A landscape with many peaks, sampled at points; each row gives a point and its height.
From any point a climber takes the steepest step (rise divided by distance) to one of its 2 nearest points. It stops when none of these is higher. Distance is the straight distance between rows; heights are no part of it.
Tabo height 30.3: [  5.4  27.7 -14.7 -14.8  26.2 -19.2 -34.3  15.6   3.4 -22.7 -19.3  -2.7
   7.7 -26.4  11.5   8.4   4.2  14.5  -1.9  57.8  14.7  -8.4   2.4  -7.0
 -28.7 -11.1  -6.3]
vog height 43.6: [-16.8  21.5 -19.4  16.2 -32.7   8.9  12.3 -10.4   4.7  15.8  -2.0  12.2
  -4.8  26.7 -39.0 -27.3  26.8   0.5  -1.2  -5.0 -28.9   8.5   8.1  16.7
 -31.7 -40.0  20.8]
gup height 35.7: [ 16.7  35.9 -20.6 -34.1  13.8 -21.6 -41.9  15.0  37.7  -6.7 -19.8  11.0
   5.4 -18.3  28.8   2.7   4.0  31.5  23.1  36.7  13.9  -8.8 -16.3 -25.0
  -0.8 -23.8 -16.5]
Pota height 40.9: [ 18.6  33.8 -27.2 -41.3  -2.8 -27.9 -30.7   4.1  54.8   2.5  -6.5   3.6
  -2.8 -16.1  22.0  10.4 -12.7  24.5  21.2  29.9  -7.9  -3.1  -4.0 -24.1
   0.4 -15.6 -14.8]
tir height 52.0: [ -5.6  10.2  30.2  39.8 -28.8  24.5   6.5   1.4  24.2   2.3 -13.6  21.8
 -26.7  24.2  18.8 -40.9  48.8   7.8  -9.4 -13.7  13.4  16.0  -2.4 -20.0
  13.7  -8.8 -15.2]
Pibuv height 18.7: [  8.0 -20.9  32.4 -10.1  31.8 -28.6   0.0  12.7  12.8 -25.3  49.0 -34.3
 -19.0 -17.0  12.1  25.9   4.7 -36.5  -2.2 -16.5  -2.4  17.1  -9.3   1.3
  26.4  58.1  -0.9]
kopi height 19.6: [  0.3   6.4  14.2 -15.8   1.9 -19.7 -14.6   3.7  44.1  -9.0  18.4  -4.9
 -23.1   2.0  34.0   5.7   2.8  -6.8   0.6  -1.6  -1.1  18.7 -14.7 -22.8
  24.8  26.1 -25.1]
lizit height 20.2: [  0.0   1.8 -12.2  -5.3  25.5  -7.3  -2.8   4.5 -43.0 -12.0  -6.5 -11.7
  24.6 -19.0 -10.7   7.6 -23.2  -3.4 -11.5  24.7   8.8 -18.3   6.0   8.3
 -25.5  15.5  12.0]
mebim height 13.2: [-10.4  11.2 -39.2 -37.2 -17.5  -3.4  -0.4 -11.5  16.0  26.6   6.5   7.3
   6.7   7.1 -18.6  32.4 -29.4   3.7  18.3 -11.6 -22.5  14.5  -8.0   1.4
   7.7 -26.1   6.0]
vimud height 40.8: [-29.5 -15.8 -39.6 -12.2  -3.3  18.6   7.5  -9.0 -61.0  10.3  -4.5   9.2
  36.2   2.6 -32.3  13.6 -23.6   7.9  13.2  -3.4  -3.2 -15.1  -0.2  22.4
 -16.0 -30.9  24.4]
Bime height 52.8: [-20.1  26.8 -10.4   8.4 -33.3  12.4   2.0  -6.8  21.0  19.1  -5.2  10.2
 -18.2  31.2  -7.6  -4.6  11.1  -7.3  -6.6  -8.2  -8.3  32.6   1.6  -2.6
 -12.4  -2.8  -3.9]
ven height 32.2: [ 12.3  28.4  -3.1 -11.6   7.4  -6.5 -42.6  11.6  12.8  -7.2 -34.2  30.1
  21.6 -15.3  30.0  -4.0  10.4  34.9  20.1  21.1  26.4 -11.5  -8.3 -22.3
   8.7 -25.5 -11.8]
zapi height 33.1: [ 16.8  29.2 -26.7 -20.1  26.9 -21.3 -28.6  11.4  15.9 -16.3  -9.7 -12.8
   2.4 -27.1  -5.6  12.2   1.5   7.4   9.3  64.2  -6.6 -11.2   4.5  -4.7
 -39.8 -10.6  -3.6]
zuf height 55.1: [-16.3   0.2  19.3  39.7 -15.5  19.1  31.1 -13.5 -27.6   8.5  -3.5   8.1
  -5.7  38.6 -18.4 -43.3  18.7  -7.4 -21.7 -14.3   3.1   6.1   1.8  23.2
 -16.8  -0.6  13.9]
putib height 31.5: [ 26.3  -0.9 -25.6 -26.4  -8.8 -10.2   9.7  -7.9  45.2  18.0  26.2 -25.5
 -12.1 -18.8 -37.2  52.5 -25.6  -8.3   3.6  30.5 -40.1  12.8  10.7   4.2
 -16.6 -11.9   2.2]
gafi height 27.7: [  2.8  21.3   2.4  -6.4  25.7 -21.8 -30.1  12.2   5.8 -23.9  -2.8  -8.4
   3.9 -18.5  13.5  15.4   5.4   1.1 -14.0  34.1  15.1   3.7   1.9 -10.7
 -18.5  16.2  -8.3]
zago height 21.7: [  1.5 -24.7  55.0  14.6  31.2 -22.0  -7.5  15.9   5.8 -36.2  35.0 -17.1
 -12.1 -16.4  33.3  -6.4  31.5 -10.7 -13.9 -16.3  15.3  -0.8 -15.3   1.7
  40.6  41.1 -10.6]
Vutim height 48.0: [-11.0   3.3  -3.1  15.7 -25.0   7.6  15.0 -11.6   8.4  16.1   1.7   6.2
 -22.3  31.8 -23.7 -28.6  20.2 -11.1   4.8 -18.7 -26.5  -0.5  -2.6  12.5
  -2.0 -25.7   7.1]
gilaf height 13.7: [  2.1 -16.8   2.6 -24.4   7.2 -13.9  -2.0   6.7   1.3   4.7  13.6  -2.9
 -12.9   2.6   9.5  20.9 -35.7 -13.2   8.9 -29.7  -6.3   3.4  -6.0   2.6
  25.6  18.9  -2.7]
zes height 16.4: [ -0.7 -21.6  -4.6   6.0  31.6   1.4  15.3   3.4 -61.0 -12.5  -8.8 -10.7
  35.4 -23.9  -7.2 -11.0 -20.9   0.9 -18.7   5.7  16.0 -35.2   8.0  14.2
 -12.5  19.8  16.2]
Tis height 27.6: [ -2.7  31.9  -9.5   8.7   9.1   7.0 -34.3  10.1 -22.6 -23.2 -44.7  12.0
  34.0 -18.7  22.3  -9.0  18.3  34.5  -1.0  45.0  40.0 -11.8   5.6 -15.7
 -24.3 -14.1   1.7]
monit height 22.4: [ -4.8 -33.4 -35.4 -20.1   7.6  10.9  17.6   0.9 -37.4  22.5  27.2   0.2
  17.3 -15.5 -50.3  27.0 -33.9 -16.9  16.1  -4.5 -36.3 -22.7  12.0  35.2
  -8.6 -23.5  14.8]
tefu height 47.0: [ -3.8 -14.6  21.7  38.2   9.8  14.1  26.0  -4.0 -46.6 -12.2  -9.7  -0.2
  45.3   8.7   0.8 -39.9  -5.2  16.7 -34.4 -13.2  28.4 -23.7  14.5  21.0
 -25.0   9.1  19.0]
non height 22.5: [-13.5   2.3  30.4  34.9 -18.8  34.0  -0.2  -2.1 -12.5   2.6 -31.4  39.6
  11.2  20.6  22.0 -20.2  20.8  27.1 -13.4 -23.1  38.6  15.3   4.9  -9.6
  11.6  -4.2 -11.3]
puvuf height 17.8: [  7.1 -41.0  14.2   7.6   0.7   9.3   9.9  -1.6 -32.7   4.0 -20.5  24.1
   9.1 -11.0 -13.5 -20.4   2.2  19.2   5.4 -32.0  10.5 -36.3   2.9  15.9
  14.1 -23.5   5.9]
tapiv height 42.4: [ 22.4 -18.5  33.1  42.8  20.3   2.4  20.5  -0.3 -33.2 -25.4  -7.4  -3.7
  24.7 -17.6 -10.4 -44.3  25.9  11.8 -27.8  -3.6  13.7 -45.7  11.0  24.2
 -17.4   6.0   5.9]
Kopo height 51.4: [ -8.3  -5.9  19.6  40.0   2.2  15.0  26.9  -6.9 -33.1  -2.5  -5.9   0.7
  13.0  22.9  -7.3 -36.7   5.9  -4.0 -26.4 -13.9  14.8  -5.7   5.4  18.9
 -22.9  14.2   8.8]
busa height 44.3: [ 17.6 -18.3  35.1  39.9  19.8   9.8  28.0  -6.4 -44.7 -22.6  -6.1  -8.1
  47.7 -10.5   6.0 -44.2  14.3  16.8 -37.0 -12.5  29.3 -37.9  10.0  16.6
 -23.3  14.2  10.1]
Rebe height 6.3: [ -1.0 -20.9  12.0  -6.3 -18.9  -0.9  10.2  -3.8  18.0  16.9   9.1   8.5
 -28.2  24.0  13.9 -10.6  -1.1 -11.5  14.2 -44.9 -10.5   1.9 -11.5  -4.2
  41.1   5.5  -6.8]
duluv height 10.5: [-10.0  -2.4 -24.8 -29.1 -27.8  -2.6   9.8 -14.4  28.2  31.9  13.6  11.2
  -1.6  17.0 -17.7  14.7 -24.7  -2.3  23.5 -28.6 -29.8   7.1  -9.6   8.7
  10.6 -24.1   4.9]
sar height 34.1: [ -7.8  -6.0 -18.2  -2.0   5.6  18.0 -17.7  -2.2 -56.4  -9.2 -38.8  19.1
  45.1 -18.1   7.3   0.2 -10.6  33.0   7.5  16.4  31.4 -31.1  -3.0  -3.3
  -1.3 -29.3  16.0]
nipom height 3.7: [-17.4  38.6   2.6  17.8 -15.8  20.0   6.8 -12.2   8.6   3.0   2.7 -16.6
 -14.2  24.2   1.6   8.6   1.5 -18.4 -23.0  12.7  13.3  51.6   7.1  -7.5
 -26.3  25.8  -9.3]
Tivu height 24.8: [ 35.4  12.4 -34.4 -25.1   3.4 -19.0  -3.2  -1.1  44.6   1.0  19.2 -23.8
  -8.9 -29.7 -31.3  31.2 -11.9  -4.2   3.4  48.7 -45.5  -8.0  18.6   1.7
 -30.3 -18.4  -4.1]
Topo height 18.5: [ 29.4   5.2 -40.8 -30.9  21.3 -15.9  -4.5  11.6  11.1   7.3  20.4 -24.1
   3.7 -40.5 -27.9  35.9 -25.7  -7.5  13.7  65.3 -45.0 -27.9  15.3   7.5
 -18.5 -23.0  -6.8]
sib height 7.3: [  5.6 -31.7  29.9  -0.3  -2.6  -4.6  13.2   3.4  12.9  -1.5  14.3   5.4
 -29.7  12.2  21.6 -17.6   9.1 -13.8   9.8 -38.9  -5.3  -3.8 -12.6  -5.9
  44.9  21.7 -11.1]
zesik height 8.5: [ -6.9  -8.4 -17.8 -10.6 -28.6   4.7  23.5 -12.6  25.2  31.8  22.5  -2.8
 -21.5  32.4 -21.6   6.6  -5.8 -17.2  17.4 -29.8 -38.0  14.4  -5.3  12.9
  10.2 -10.9   8.2]
sipok height 51.9: [ -2.9  35.1 -23.9   0.4 -38.7   1.5  10.3 -17.8  53.6  24.6  11.6 -16.5
 -24.4  10.4 -25.7  19.5  14.1 -10.8   0.4   8.8 -33.8  36.7   7.8  -7.5
 -31.1 -18.8  10.6]
bem height 25.8: [ -8.4  21.6   2.7  22.6   2.1  10.6 -19.1   3.4 -22.5 -14.4 -35.7  15.1
  26.2  -1.2  15.5 -15.9   8.2  25.0 -14.0  20.1  29.8  -3.6   6.7  -9.2
 -23.0  -2.4  -1.5]
Zomo height 43.4: [ 19.6 -17.0  23.9  32.9  14.3  -5.2   3.8   5.3 -17.0 -26.8 -15.2   9.9
   6.3 -18.1  -8.5 -32.7  28.8  16.7 -13.4  -0.6   2.0 -39.5   7.3  10.2
  -3.3 -12.5   2.1]
lek height 3.9: [ -2.1  -8.2  -6.7 -18.8 -17.8  -3.0  -4.6  -3.4  15.2  19.2 -18.1  32.6
   4.1   5.1   8.9  -0.5 -14.2  23.2  24.1 -31.2  -4.0  -9.8 -10.4  -6.5
  39.4 -26.7  -7.7]
dife height 19.7: [ 14.1 -18.2  23.2   1.4  -9.6  -1.7  20.5 -10.1  44.2  -0.5  47.7 -57.3
 -46.7  20.4   1.6  14.6  22.5 -48.0   2.2  -1.7 -24.6  23.2  -7.7 -17.7
  22.2  52.5 -13.0]
Solet height 49.3: [  7.2   6.0  17.5  23.4 -19.8  -0.7   0.8  -0.1  25.4  -2.4 -18.1  15.5
 -23.1  11.1  13.6 -34.8  40.7  12.5  -6.8 -10.7   4.0  -2.9   1.8  -9.9
   1.9 -18.8  -8.7]
ras height 41.0: [-12.6 -12.5 -32.1 -10.9  16.6  17.8  -3.7  -3.5 -71.6  -1.0 -20.9   2.2
  44.4 -15.7  -4.0  11.2 -28.6  15.8   8.8  18.9  14.8 -37.2  -1.7   7.1
  -9.2 -18.5  18.6]
tok height 51.6: [-14.1   4.4   8.0  31.4 -28.5  23.3  30.3 -12.7  -4.4  21.1  -1.5   7.9
 -17.2  48.9 -21.2 -33.0  22.4 -14.0  -1.7 -17.4  -7.2  21.8  -2.0  16.6
 -13.2 -17.2  12.1]
voge height 30.8: [ -1.3  13.2 -22.9   5.0  -1.5  19.5 -23.0  -3.5 -40.2  -5.4 -43.1  16.6
  45.0 -17.0  10.3  -5.3   6.9  42.8  14.1  35.1  23.2 -33.3  -0.2  -8.6
 -10.3 -47.8  16.0]
Gepiz height 34.9: [-14.4   9.6 -39.0   5.1  -2.4   6.1   6.3  -6.7 -32.3   5.2  -6.3  -3.3
  22.8  -4.9 -43.8   0.2  -1.9   1.1  -8.0  28.1 -26.5 -10.6   9.4  20.3
 -44.7 -40.1  19.6]
kes height 20.6: [ -2.2 -19.7  50.5   1.5  29.6 -27.2  -4.9  14.1  13.0 -30.7  54.1 -33.3
 -17.8 -13.7  29.1   4.8  30.4 -32.5  -4.4 -18.5   0.2  11.3 -19.3  -3.8
  46.2  57.5 -11.0]
teki height 11.8: [  6.7 -32.5  23.1  -5.9  40.9 -15.2  -9.9  19.2 -42.2 -21.7   2.9   4.4
  20.0 -30.6  17.8  -2.9 -16.6   2.3   0.2 -16.4  22.1 -26.0  -6.1   3.9
  31.5  21.6   3.9]
pelem height 19.3: [  7.3 -40.9  30.1  10.2  -3.9  10.3   9.6  -4.3 -15.8   8.3 -14.4  26.3
  -4.2   7.5  -1.9 -18.4   5.7  11.9   5.8 -42.9   4.1 -20.8  -2.4   7.6
  29.5 -10.8   0.1]
Fir height 47.9: [ 28.7  32.8 -26.5 -42.2  11.1 -31.1 -32.6   9.0  59.1  -7.6  -2.6  -9.3
  -4.3 -26.1   9.8  18.5 -15.7  17.9  22.7  52.6 -12.8 -11.2  -1.1 -11.2
 -11.7 -12.9 -14.1]
Tatup height 4.3: [ -0.1 -28.0 -13.6 -28.8  -2.0  -5.8  -6.7   1.1  -5.4  16.6 -15.0  25.3
  12.8  -3.4  -0.9  -2.8 -25.9  20.7  26.7 -26.6  -8.0 -25.4  -8.2   4.3
  35.3 -30.9   5.9]
nebot height 17.7: [ 26.8 -22.2  22.7  -4.5 -10.0  -1.5  28.1 -15.0  38.1   9.9  49.5 -55.4
 -41.3  11.7 -12.3  36.6  -5.7 -46.8   1.0  -7.1 -19.4  30.6  -4.7 -10.2
  14.5  51.9  -4.7]
bemi height 2.3: [-11.4  23.4  24.6  35.9  -8.6   7.0   1.7   1.5   8.6 -22.0  -2.2  -3.3
 -18.8  22.3  17.3 -22.2  25.1  -9.9 -29.4  14.1  22.5  27.7   7.3  -8.1
 -18.1  35.3 -12.4]
Kav height 16.9: [  4.7  -7.3   5.2 -23.6  -1.0 -17.9  -6.6  -1.3  28.0   5.8  20.0 -12.7
 -21.7   4.3  13.4  23.3 -23.6 -13.2   9.0 -16.1  -3.3  21.0 -10.6 -15.5
  26.6  31.1 -13.4]
Kuzat height 24.4: [ -5.2  40.5  -7.7 -13.9 -19.0 -10.2 -23.5   8.8  57.5   5.3 -13.7  19.4
  -8.5   5.8  35.4   4.4  10.6  15.5   7.7   0.1  12.3  18.9  -3.9 -30.4
  12.6  -1.5 -24.3]
vili height 21.6: [ -6.1 -19.7  42.9  39.1 -11.5  32.5   4.1  -2.9 -30.9  -4.4 -25.4  24.8
  21.3  12.8  21.7 -29.2  13.3  28.8 -18.3 -37.0  44.7   4.5   5.2  -0.8
  14.4  -2.4  -8.7]
bami height 6.2: [-12.2   2.1   8.9  12.3 -11.5  20.0  33.4 -16.4  -7.7  13.4  21.5 -20.0
 -19.9  30.0 -19.0  13.5 -13.8 -41.7 -18.9 -11.7  -0.2  37.9   0.1  13.7
 -17.6  32.2   5.0]
lim height 24.1: [-13.6  17.2   4.7  20.4 -14.9  13.3 -15.8   2.4 -10.5  -1.4 -38.6  31.9
  15.8   7.3  16.3 -10.7  14.5  25.9  -5.5  -4.4  26.3   4.3   8.3 -11.3
   0.0 -13.4  -5.7]
Rari height 58.5: [-27.6  37.5   5.1  31.0 -32.9  23.8   6.4  -3.0  17.8  11.9 -12.4  16.7
 -15.5  35.1  12.0 -20.8  30.5  -1.9  -8.1  -4.3   9.4  40.0   3.9  -9.7
  -7.7   0.5  -9.8]
Sed height 24.2: [ 15.9  -1.0 -27.9 -30.1  -0.6 -13.4   1.8   0.5  16.3  18.4  19.1 -19.6
  -4.1 -16.5 -28.8  42.4 -39.6 -12.6  13.9  19.5 -27.7   4.3   5.8  -0.8
  -9.5  -7.2   2.4]
dokib height 45.9: [  7.5  36.0 -28.9 -16.2 -27.6  -8.3   1.2 -18.2  62.8  16.2  11.7 -13.6
 -24.3   0.6 -21.2  35.7  -0.8  -4.6   0.4  24.1 -23.0  38.4  14.9 -13.2
 -35.5 -15.9   5.3]
mag height 4.6: [-16.5  21.5  -2.3  11.9 -15.1  16.9  13.7 -15.4  -6.5   6.4   4.3 -14.9
 -11.6  21.7 -23.0  14.5  -3.7 -22.7 -20.0   7.7   1.7  39.1   7.6   1.5
 -35.1  14.6   8.7]
Gede height 28.2: [  9.4  15.6 -35.0  -4.3  10.0  15.2 -27.4  11.0 -39.0  -7.2 -44.5   9.7
  36.8 -25.3   4.1  -2.9   4.8  37.6  20.6  56.6  13.9 -49.4  -3.1  -1.7
 -18.2 -52.3  13.9]
linev height 22.6: [ -0.4  -3.2  29.5  22.4   3.7  -4.0  14.9   0.9  10.7 -15.5  24.0 -28.0
 -31.5  16.3   5.9 -12.1  23.6 -34.5 -16.3  -2.9  -4.1  22.1  -1.3  -6.7
   2.9  45.3 -10.0]
Fuz height 11.9: [ -1.5 -33.8 -13.3 -20.9  -5.0  -4.2  17.8  -3.8  -3.8  23.3  18.4   2.9
  -7.3   8.5 -22.3   9.9 -32.0 -18.3  17.9 -35.0 -31.5 -10.0  -2.9  23.5
  16.5  -1.6   7.5]
kat height 38.2: [ 25.0  14.0 -32.2 -25.9 -20.2 -16.2   6.0 -14.8  63.4  16.9  16.0 -24.1
 -13.4 -20.3 -24.5  55.9 -18.4   0.9   3.9  31.9 -30.7  26.8  13.0 -11.4
 -29.8 -16.2   6.6]
beden height 20.5: [  3.4 -31.9  40.3  30.5   0.8  19.9  13.3  -4.7 -26.3  -6.8 -11.2  20.9
   5.1   2.6   8.9 -30.1  14.7  16.6 -11.6 -41.8  27.5 -13.1   1.3   9.3
  17.5  -0.7  -2.0]
Detaz height 29.8: [ -4.2  21.5  -2.2 -16.1   0.2   2.9 -38.8  15.8   7.0   2.9 -35.1  35.6
  16.7  -3.4  36.1  13.2  -2.7  29.5  16.3   2.8  29.0   0.7  -5.0 -21.0
  22.2 -17.3 -17.6]
gomar height 6.9: [  8.0 -35.6 -14.8 -35.9  13.4 -12.8  -6.9  13.5 -18.2  16.0   1.7  14.8
   0.2 -13.4  -3.1   6.2 -43.0   1.5  27.6 -21.3 -16.5 -31.5  -4.7  11.3
  34.3 -17.0   7.7]
Mel height 16.0: [ 18.7 -30.2  27.5  -8.7  13.3 -13.6  21.2   4.4  16.7  -4.2  55.7 -45.5
 -28.7  -3.3  -1.3  35.2   0.2 -47.9  -1.3 -17.4  -9.5  25.3  -4.1  -0.6
  24.8  65.0  -0.6]
zuzep height 17.4: [ -1.5  -0.6 -32.9 -36.5  -0.4 -11.7 -10.7   0.7  10.0  16.5   4.5   1.6
   4.0 -12.2 -17.6  27.5 -35.6   1.1  19.0   4.3 -25.9  -6.0  -4.5   5.6
   9.4 -21.6   1.6]
rin height 23.2: [ -5.2  15.5 -22.0   6.1  22.3   3.6  -6.9  -1.2 -40.6 -14.8 -22.3  -6.3
  35.4 -18.6  -1.0   0.7 -14.6  10.5 -16.5  34.6  21.1 -21.7   7.5  -0.3
 -38.5   5.6  11.4]
miru height 10.7: [ -3.4 -20.3  -9.3 -32.1   6.5 -11.3 -14.5   5.8  -7.5  11.0   0.7   9.6
  -3.5  -9.6  11.7  17.0 -39.6  -0.3  23.3 -28.4   0.1  -1.6 -10.0  -5.2
  34.7   7.9   3.2]
mimur height 8.2: [  5.6 -46.4  48.2   5.9  19.6 -12.7  11.7  10.8  -1.4 -16.1  25.3  -3.5
 -22.1  -1.1  23.1 -18.4  16.7 -19.7   2.7 -47.1   1.6  -6.5 -13.2  -2.8
  49.2  33.0  -5.1]
Vif height 26.9: [ -3.2  37.0 -13.5 -18.9  -6.3 -10.5 -33.2   8.7  27.2   3.4 -22.9  23.5
   3.9   1.3  29.6  14.1  -3.8  12.8  14.0   5.7  17.6  16.5  -7.9 -22.1
  17.2  -7.0 -19.1]
Burad height 22.7: [ -7.5 -12.7  57.9  29.6  24.7  -9.2   7.7  10.9   9.6 -34.4  27.9 -26.1
 -13.0  -1.8  29.8 -25.1  46.9 -20.2 -27.5  -0.5  11.3   7.9 -10.2   0.1
  18.6  45.0 -17.3]
susa height 9.6: [ -9.7  29.3 -40.8 -38.8 -22.3  -9.3 -11.1  -9.4  32.5  23.6  -5.3  13.7
  10.3   1.4   1.8  35.6 -26.6  15.6  24.4  -0.6  -7.6  21.2  -5.6 -17.6
   2.2 -23.3  -7.0]
satur height 39.6: [-18.5  20.5 -30.3  12.3 -18.1   8.4   1.9  -9.5 -10.9   8.5 -10.3   7.1
   9.7   6.8 -39.2 -13.0  17.8   7.3  -6.2  14.8 -25.8  -2.1  10.5  19.3
 -33.9 -40.8  18.2]
Sigim height 24.0: [  0.9  -4.7  35.2  12.3  20.4 -14.8   2.4   8.7   7.2 -21.4  20.0 -16.8
 -18.7   4.3  10.6 -10.6  25.0 -18.3 -21.1  -0.2   5.4  12.7  -5.2   2.6
   6.2  41.8 -12.7]
zunu height 21.9: [ -2.3  19.3  -6.5 -15.0 -17.2 -13.0 -10.2   0.6  50.8   6.5   3.1   7.8
 -19.1  12.2  30.4   3.8  -2.0   3.7   5.7 -15.0   1.3  23.4 -11.4 -25.0
  30.7   9.6 -24.1]
Zumap height 5.1: [  2.2 -10.9   3.8  -4.9 -12.4  -7.4  -0.7  -0.3  21.7   4.6  -9.5  20.5
 -10.4   9.6  11.2 -10.1  -4.0   8.4  11.7 -30.1 -10.3 -11.5  -8.5  -7.4
  30.3  -8.9  -4.8]
rusi height 55.0: [-17.3  26.6  24.2  46.6 -29.9  36.7  14.2  -0.1   8.4   3.9 -16.9  11.8
 -15.6  35.9  20.7 -37.0  35.3 -10.4 -20.1  -3.3  17.3  37.2   8.2 -15.3
  -0.4   5.0 -14.9]
Puz height 50.7: [-20.5 -20.1 -29.9  -4.3  12.4  18.8   5.7  -8.4 -68.0   5.6  -9.5   4.7
  38.1  -5.6 -15.9   9.4 -31.3   0.2   2.7   1.9   7.8 -21.8  -1.8  16.0
 -20.3  -8.4  24.4]
Pum height 59.4: [-16.1  37.5 -23.4  -1.1 -29.2  12.9   4.3 -17.0  22.4  21.1   6.0  -2.5
 -10.9  20.9 -25.3  19.4   6.6  -5.5  -7.3  10.2 -19.3  39.3   6.6  -1.4
 -33.0 -18.3  10.2]
vepos height 3.0: [-15.1  42.2   8.1  26.9 -21.5  23.1   6.7   0.2  22.5  -5.6  -0.9  -6.5
 -21.6  27.0  21.9  -3.5  18.8 -22.1 -23.7  20.1  23.9  55.1  13.6 -14.9
 -19.4  28.0 -17.3]
vaki height 25.9: [ -4.4  14.6  18.4   2.1  23.1 -17.3 -13.8  11.3  -1.0 -23.5   0.9 -11.7
  -7.6  -7.7  13.0   1.9   9.5  -2.5 -21.6  15.0  13.3  11.1  -3.0  -5.7
  -9.8  28.9  -7.3]
tese height 13.6: [  3.5 -25.6  13.8  -1.0  43.6  -6.9  -2.9  12.1 -54.2 -18.7  -0.5  -1.8
  36.5 -33.3  11.0  -6.9 -23.7   4.7  -8.7  -5.3  23.2 -35.6  -2.3  10.8
   7.8  18.8  12.5]
ruser height 9.2: [  7.5 -43.5  55.3  20.1  29.3   1.3   4.9  10.1 -23.5 -19.5  12.5   4.4
  -2.7 -15.7  29.9 -21.1  13.8  -4.6 -10.0 -42.4  27.1  -4.2  -5.0   2.9
  38.2  33.3  -0.8]
nuvo height 21.2: [  8.9  -8.9  23.7   7.0   0.1  -9.0  15.4  -3.0  32.8 -11.5  33.3 -34.8
 -43.9  19.0  11.2  -5.2  21.7 -34.7  -2.0  -8.4 -17.8  17.3  -5.4 -14.5
  15.2  41.4 -11.8]
vube height 31.4: [-19.9 -18.5 -47.8 -21.1   7.1  14.5   7.0  -1.2 -53.4  16.0   9.8  -2.7
  30.4 -16.6 -38.9  30.3 -27.1  -2.3  19.5  11.0 -26.9 -19.0   0.7  28.3
 -18.9 -39.6  17.8]
Nimib height 25.6: [ -1.4  16.9 -22.7   5.2  22.4   1.9 -24.4   3.9 -42.6 -25.6 -31.6  -5.3
  42.7 -24.1  12.8  -8.2   4.7  30.2  -6.9  50.0  32.6 -26.6   3.7  -7.0
 -40.2  -7.8   9.5]
seze height 16.3: [  4.3 -37.5 -24.2 -21.2   5.6   0.0  17.5   3.3 -16.2  20.9  27.3  -3.2
  -3.7  -9.9 -43.4  17.3 -33.7 -23.2  16.4 -13.5 -39.6 -23.2   8.8  28.6
   4.0  -5.8   7.4]
rovov height 10.1: [  6.3 -44.2  46.9  11.6  27.0  -2.7  -7.7  14.6 -38.3 -19.0  -2.8  15.7
  14.9 -20.4  23.2 -14.1  -3.6  11.4   1.4 -45.2  32.0 -13.3  -6.6   2.1
  39.6  13.2   2.7]
Teba height 7.8: [-12.2 -15.7  10.2   8.4  -5.3   9.3  28.7  -9.8 -18.4  13.6  12.1  -9.9
 -21.1  28.5 -16.5  -7.1  -5.8 -30.6  -8.1 -19.1  -5.6  11.5   0.5  18.2
  -1.9  23.5  10.7]
lup height 46.3: [ 11.5  -4.0  11.0  17.8  -3.4  -6.9  -5.6   1.6   1.5 -10.6 -23.0  16.2
  -9.3  -2.1  -6.0 -28.2  27.5  18.2  -8.7  -8.3  -2.2 -21.3   8.3  -5.3
   0.3 -20.4  -0.4]
zufe height 39.3: [ 23.6  37.1 -42.1 -31.6   9.1 -15.7 -28.6   9.4  38.4   0.5  -7.3  -6.5
  -3.9 -30.9  -6.5  21.3 -10.1  15.7  20.8  62.7 -18.1 -11.4  10.2  -7.8
 -26.2 -34.3  -3.0]
Sev height 9.3: [ -4.5 -19.6  -0.3  -2.5 -10.0   7.8  23.8 -11.7  -2.5  18.9  17.1  -5.3
 -23.3  22.9 -26.8   1.6 -11.1 -25.7  11.4 -27.2 -23.8   5.7  -1.8  18.9
   3.3   8.5   5.8]

For each start below, name the point where the climber stops.
lek => Tis
Topo => Pum
zuzep => Pum
rovov => Tis
Zomo => Rari
beden => Tis
kopi => Fir
Gepiz => zuf
tapiv => zuf

Call two points neighbours if one is among the 2 nearest of the other. Go from one point of each pair to the other, from neighbour to neighbour, staying as high as possible. Name the lowest point that can't be avoided.
Pum / zuf => tapiv
Fir / Tis => lek
Rari / Pum => Bime

Two climbers start at each pair of points below. Name the first point that both come to, or write never.
pelem / Tatup => never
ruser / miru => never
puvuf / gomar => never
duluv / susa => zuzep
